A landscape with many valleys, sampled at points; each row gives a point and its height.
From any point a ball rolls to the lowest of the 2 points nearest to it. It stops when none of these is lower. Distance is the straight distance between rows; heights are no part of it.
j_806: [142  96 121 118 113 124 102 102 126 131 173  94 132 128  77 157 150 145
 156 135 101 108]  height 3.30
j_107: [153  74 123 169  98 175 145 144 119 123 202 173 102  92 159 130 139  69
  83 170 167 121]  height 2.24
j_141: [128 154 110 109 122 101 101  91 137  88 113 124 156 108 114 129 129 131
 114 107 119 126]  height 2.65
j_144: [183 120 131 126 133 119 136 134 133 168 166 168 116  61  80  99 136 106
 117  85  93  99]  height 0.88
j_343: [137 159  92 118 103 119 143  97 172 150  78  91 158 101 115 100 142 210
 154 166 160 163]  height 4.18
j_543: [163 105 174 151 133 163 144 156 140 105 232 136 119 111 136 146 158  89
  86 120 122  92]  height 2.22
j_479: [154  54 146 157 110 145 118 136 119 134 208 169  84 110 127 129 174  88
  85 187 134 106]  height 2.87
j_152: [129 110 110 146 117 131 140 161  87 206 120 122  93  93 106  74 159 128
 117  83 121 111]  height 1.24
j_550: [144 127 151 160 162 149 144 121 115 180 151 154 125 133 167 154  65  91
 171 188 137 140]  height 4.94
j_585: [121  51 153 163  88 122  88 111 129 129 163 145  65 159 121 120 165  97
 103 195 109 144]  height 3.78
j_600: [128 139 131  87 105  76 158 130 146 139 114 114 130 136 150 134  92 248
 151 177 200 198]  height 4.53
j_353: [149 170 118 144 188 100 140 165 118 124  73 135  92 171 171 112  87 166
 143 120 136 169]  height 5.71
j_406: [144 134 143 146  93 168 159 178 109 111 169 146 130  92 128 102 136 147
  87  23 138  93]  height 5.01
j_605: [136 116 117 123  92 146 166 176  95 200  70 122 112  98 107  51 145 136
 120 110 141 129]  height 2.08
j_713: [150 153  79 111 137 142 135 111 167 143  81 105 177  91 104  95 152 194
 142 153 120 121]  height 3.94
j_969: [149 173  89 116 147 153 119 124 161 108 118 111 197 102 119 104 164 198
 126 117 112  86]  height 3.65
j_368: [125 109 140 131 153 133 129 135 100 152  89 148 120 142 158 154  86 127
 136 143 140 143]  height 4.60
j_959: [149 143 121 126 140  90 136 108 118 138  81 141 130 135 140 139  69 199
 162 147 161 184]  height 5.91
j_869: [126 184 131 132 118 109 141 110 133 145  85  85 141 142 123  73 114 144
 173 156 125 173]  height 2.49
j_190: [145 178  98 148 160  82 129 130 129 137  79 128 105 162 153 106 101 202
 162 134 151 185]  height 5.81
j_415: [124  95 112 136 153 144 109  82 146 120 208 120 144 142 150 199 130 111
 143 152 120 115]  height 3.99
j_767: [142 150 125 105 186 148 151 119 154 100  72 174 139 109 152 141  67 165
 124 123 161 142]  height 3.26
j_554: [116 101 120  83 131 172 124 146 105 112  80 153 160 117 125 175 108 123
 125 165 160 103]  height 6.55
j_9: [101 123 135 124  92 158 137 144 129 167 114 144 135 139 123 160  75 108
 200 235 150 110]  height 6.27
j_544: [184 110 154 107 116 119 136 117 143 133 146 154 119  89  43 124 145  89
 136 151 104 115]  height 4.96
j_630: [123 198 134 148 141  84 135 113 113 134  97 105 139 163 152 100  95 131
 151 135 119 174]  height 2.89
j_168: [100 112 158 146 135 139 133 157  88 152  90 117 114 183 160 131 105 119
 141 173 131 158]  height 4.80
j_324: [140 119 145 129 125 125 111 166 111 130 182  87 116 139 100 124 189 117
 134 117  79  82]  height 4.21
j_611: [ 92  82 104 111 144 136 112 147  94 130  65 121 107 190 140 169 132 171
 133 135 151 131]  height 6.71
j_931: [133 153  81 126 180 101 127  77 161 108 140 130 137 134 149 160 106 200
 131  70 165 136]  height 1.83
j_758: [100 158 115 130 134  94  81  96 139  88 134 162 130 125 128 140 121 136
 103  62 113 114]  height 2.23
j_846: [ 82  94 116 141 170 161 134 141 125 116 128 149 125 199 217 175 132 105
 113 175 153 128]  height 4.26
j_593: [121 152 161 142 139 123 131 110 150  79 142 117 134 139 159 138 126  42
  95 126  99 141]  height 1.75
j_136: [174 145  94 122 148 133 136  82 182 142 101 169 177  65 116 115 101 178
 131 117 125 129]  height 4.43
j_624: [121 140 133 104 126 149 149 125 128 139  87  68 146 135 104  93 127 116
 170 170 124 141]  height 1.85
j_774: [111  71 139  95  87 152 127 152 107 155  67 127 121 114  82  99 119 135
 141 156 134 126]  height 2.98
j_235: [146  50 156 158 106 128  94 126 125 151 196 139  73 134  84 135 177 118
 113 173 101 100]  height 3.38
j_309: [126 168 160 127  72  75 103 105 123  87  97 117 132 137 114 108 108  94
 141 160 111 189]  height 3.54
j_261: [139 120 103 126 148 104 114  65 145 128 158 125 140 106 128 171 100 159
 137  88 138 127]  height 2.34
j_988: [116 142 136 167 180 102 140 168 102 137  96 126  94 215 192 135 102 130
 135 125 124 175]  height 5.55
j_224: [155 146 120 100  90 110 126  85 148 111  83 121 168  86 106 106 109 149
 152 161 128 172]  height 4.05
j_653: [ 88 167 102 167 123  60 132  92 136 174 161  78 104 178 154 121 143 121
 183 103 129 174]  height 5.30
j_130: [173 102 130 106 138 145 131 108 142 133 179 139 147  84  68 161 127  96
 162 159 117 100]  height 4.68
j_843: [ 86 129 123 123 151 125 139 149 110 130  69  81 124 212 157 128 139 130
 148 147 129 153]  height 5.03
j_61: [151 116 143 138 122 161 164 168 109 124 159 106 133  99 121 119 154  68
  90 106 130 113]  height 3.72
j_495: [147 117 127 126 189 147 150 118 119 166 112 137 128 113 149 136  90 122
 145 121 141 124]  height 4.79
j_835: [130 107 142 135 140 181 162 168 111 139 179 132 130 101 141 136 118 139
  95  56 146  84]  height 5.22
j_354: [132 122 148 109 100 144 133 117 117 138 112 146 150 115 118 159  74 100
 182 208 137 154]  height 6.12
j_601: [136 104 109 118 141 156 119  97 143 140 189 130 142 111 119 197 113 107
 168 182 131  94]  height 4.33
j_455: [142 133 183 138 136 147 137 123 163  88 209 153 108 108 128 146 126  92
  85  92  97  99]  height 2.85
j_882: [124 133 147 180 186 126 158 157 104 166 114 128  91 175 204 134  99 103
 114 109 138 148]  height 5.38
j_777: [134 125 101 109 154 139 109 142 121 116  98 148 155 115 127 122 137 203
 108  87 123  84]  height 2.97
j_163: [149 121 100 105 118  97 107  87 136 129 175  97 154 104 103 160 139 178
 153 110 125 114]  height 2.84
j_451: [ 91 151 113 133 136 124 130 158  95 147  84  87 116 158 139  84 168 103
 112 105 118 118]  height 5.24
j_236: [127 153 128 107 183 173 176 150 149 104  72 164 128 113 160 113  89 151
  88  84 169 126]  height 3.49
j_840: [137 105 113 138 163 146 134  93 133 181 158 134 130 119 134 182  86 115
 188 170 147 120]  height 4.65
j_790: [121 168 136 137  81  96  99 120 149 127 132 100  88 135  40  75 169  88
 157 142 111 134]  height 4.40
j_773: [ 83  81 126 139 115 111  99 122 104 151  80 120  99 190 132 145 112 166
 150 136 140 151]  height 6.78
j_814: [118 121 128 148 130 138 138 173  93 157 167  80 113 139 133 109 187  98
 104 100  96  91]  height 4.64
j_571: [ 77 180  98 135 156 101 106  88 156  80 130 160 131 154 155 146 114 159
 107  39 135 127]  height 1.82
j_887: [145 141 133 156 153 104 120 114 131 167 171 149 102  85 114 106 124  77
 108  69  93 104]  height 1.97
j_446: [133 115 121 153 134 104 110 122 106 183 132 131  93 100 116 108 135 107
 121  92  95 108]  height 1.49
j_143: [120 159 119 112  97 118  97 145 122  74  88 176 149  84 109 101 151 125
  69  86 116 112]  height 4.62
j_243: [ 81  78 127 144 146 171 126 127 134 103 163 178 114 158 217 160 110  98
  78 148 157 112]  height 3.93
j_615: [ 98 139  99 157 151  78 143  96 141 141 138  81 124 199 178 156 145 129
 167 105 135 174]  height 5.08
j_619: [183 107 161 105 127 141 131 150 139 119 180 175 142  67  83 134 136 131
 120  91 104  81]  height 1.91
j_456: [123 195 150 129 119  88 123 110 115  89  89 116 148 143 150 112  99  87
 131 133 110 176]  height 3.23
j_583: [ 86 162 141 164  64  68 104 102 142 132 147  82 100 175 112  97 138  90
 172 135 120 179]  height 3.58
j_213: [103  88 132 143 150 156 108 102 149  97 178 156 132 146 181 171 125  88
 106 154 119 120]  height 3.60
j_489: [130 160 135 112 157 133 136  96 147  94  91 146 155 106 144 123  88 129
 110  95 132 131]  height 3.00
j_12: [135 126 167 177 175 140 159 152  94 188 137 143 100 156 184 133  78 106
 139 158 134 151]  height 5.18
j_429: [169 148  98  95 118 119 143  71 168 114 122 127 187  65 112 129 114 164
 138 137 144 150]  height 4.25
j_678: [117  70 140 130 127 144 115 138  93 153 110 142 113 127 143 157 127 119
 101 134 128 118]  height 4.39
j_682: [137 126 128 126  92 137 134 169 107 108 120 172 134  78 115 103 138 130
  64  55 134 109]  height 4.81
j_658: [ 79 147  94 131 165 116 138 146 112 141  84  70 117 210 143 104 176 132
 147 108 119 130]  height 5.25
j_314: [104 175 127 137 140 125 111 155 120 107 162 140 128 111 134 105 152 110
  89  48 104  85]  height 3.09
j_779: [105 118 111  94 115 167 140 148 118 139  97 149 147 134 136 189 105 102
 157 213 160  96]  height 6.43
j_116: [139 154 144 101  47  85 112  92 152  90  92 115 132 109  76 101 126 129
 155 169 130 179]  height 3.82
j_95: [138 149 131  99 142 180 187 148 147 108 102 154 162  82 137  92 114 129
  79  80 146 112]  height 3.74
j_281: [162 128 136 107 125 180 194 164 130 128 142 129 161  74 119 102 121  89
  96  81 149 116]  height 4.04
j_396: [ 88 135 144 160  96  97 109 115 125 122 120  92 100 184 138 118 149  80
 140 153  93 163]  height 3.07
j_715: [115 198  79 135 168  99 124  85 168  95 122 128 143 137 159 128 125 168
 120  70 151 137]  height 1.34
j_677: [141 162 114 108 149 153 118 173 130 102 127 127 178 109 140  92 161 195
 115  83 108  65]  height 3.32
j_996: [143 134 127 106 120 130 141 109 116 139  88 143 158 122 121 142  64 159
 183 183 158 167]  height 6.00
j_174: [132  85 119  88  85 134 104 116 120 142  73 142 138  93  65 107 126 169
 141 151 118 125]  height 3.28
j_210: [ 99 171 121 135  56  59  95  93 158 128 160  89  93 135  72  97 164 101
 162 138 141 161]  height 4.02
j_644: [160 172 139 101 104 107  83 151 138  52 146 145 159 102  91 112 175 157
 129 100  95  84]  height 4.23
j_842: [134 118 131 127 194 179 162 141 129 160 166 134 131 109 144 148 100 113
 119  96 140  85]  height 5.04
j_358: [113 157 142 142 151 122 130 125 136 108 145 116 125 130 151 124 134  73
  95  81 100 111]  height 2.48
j_295: [ 91 105 111 139 180 140 132 126 132 103 126 111 143 203 184 177 142 117
 119 117 131 132]  height 4.55
j_770: [126 128 155 111 115 157 151 143 133 147 119  70 122 128  84  91 147  68
 154 173 105 127]  height 2.56
j_595: [123 171 136 107 101 121  79 151 143  52 133 177 154  94 109 108 150 164
  93  71 103  84]  height 4.45
j_573: [101 116 148 149 124 117 113 116 131 103 134 113 124 168 173 134 142  60
 102 150  95 155]  height 2.47
j_979: [ 96 103 124 145 140 149 146 165  98 158 121  77 110 166 161 115 173  92
 104 116 119 114]  height 4.97
j_761: [140 109 150 123  89 115 115 112 141 143 130 106  98 113  42 102 143 108
 155 155 100 129]  height 4.69
j_404: [120 131 129 113 116  85 154 147 132 150 152 110 108 177 126 157  64 233
 176 171 199 200]  height 4.72
j_606: [110 112 163 137 145 167 130 110 155  89 180 149 122 128 158 163 109  83
  78 110 112 108]  height 3.25
j_569: [105  42 142 146  91 153 106 148  97 150 145 138  87 137 142 130 159 102
  95 173 133 122]  height 4.11
j_946: [105 143 100 137 184 122 161 117 138 110 122  71 143 211 174 163 145 117
 160 120 137 150]  height 4.83
j_299: [130  87 150 121  69 137 152 175  84 177  58 140 107 112 109  78 118 122
 120 127 141 153]  height 2.58
j_975: [132 113 121 129 104  96  78 129 106 128 152 117 113 131  83 138 172 140
 133 108  86  96]  height 3.73
j_963: [159 158 122  99  83  89  88 118 135  75 140 117 140 117  55 124 181 145
 141 135 107 114]  height 3.89
j_726: [150 108 160 121 110 149 147 150 118 129 148  98 116 124  96 118 170  62
 103 158 109 116]  height 3.20
j_214: [149 103 158 156 111 196 165 148 142 100 213 155 119  96 148 143 131  72
  68 123 151 111]  height 1.46
j_346: [147 161 105 117 101  87 145 109 170 137  77 125 148 104 150 130 113 237
 135 175 182 190]  height 4.36
j_765: [142 107 114  96  67 109  87 111 124 104 106 131 133 102  48 120 159 173
 137 141 101 116]  height 3.56
j_940: [129 144 126 136 119  99  77 153 109 116 166 147 114 115 106 119 168 115
 108  76  96  89]  height 3.59
j_987: [145 107 126  96 138 152 115 142 120 110 149 149 161  90 108 135 128 161
 116  95 111  78]  height 2.57
j_746: [ 93  75 124 101 119 160 110 156  93 128  63 147 124 159 144 177 119 143
 126 171 165 121]  height 6.64

Call two points neighbours if one is among the 2 nearest of the other. Go from one point of each pair to the other, from neighbour to neighbour, staying as low as possible. Name the highest point that can't be avoided.
j_214 / j_624 | j_544
j_593 / j_152 | j_136
j_624 / j_715 | j_281
j_152 / j_144 | j_887
j_593 / j_715 | j_975

Where does a ball stop that starts at each point below?
j_429 | j_624
j_779 | j_214
j_406 | j_152
j_979 | j_715
j_95 | j_715
j_840 | j_214
j_600 | j_144
j_136 | j_144
j_544 | j_214
j_295 | j_214
j_761 | j_593

Two balls start at each pair of points below. Name the first point that both come to, or write none.
j_611 / j_451 | none
j_404 / j_615 | none
j_12 / j_946 | j_213
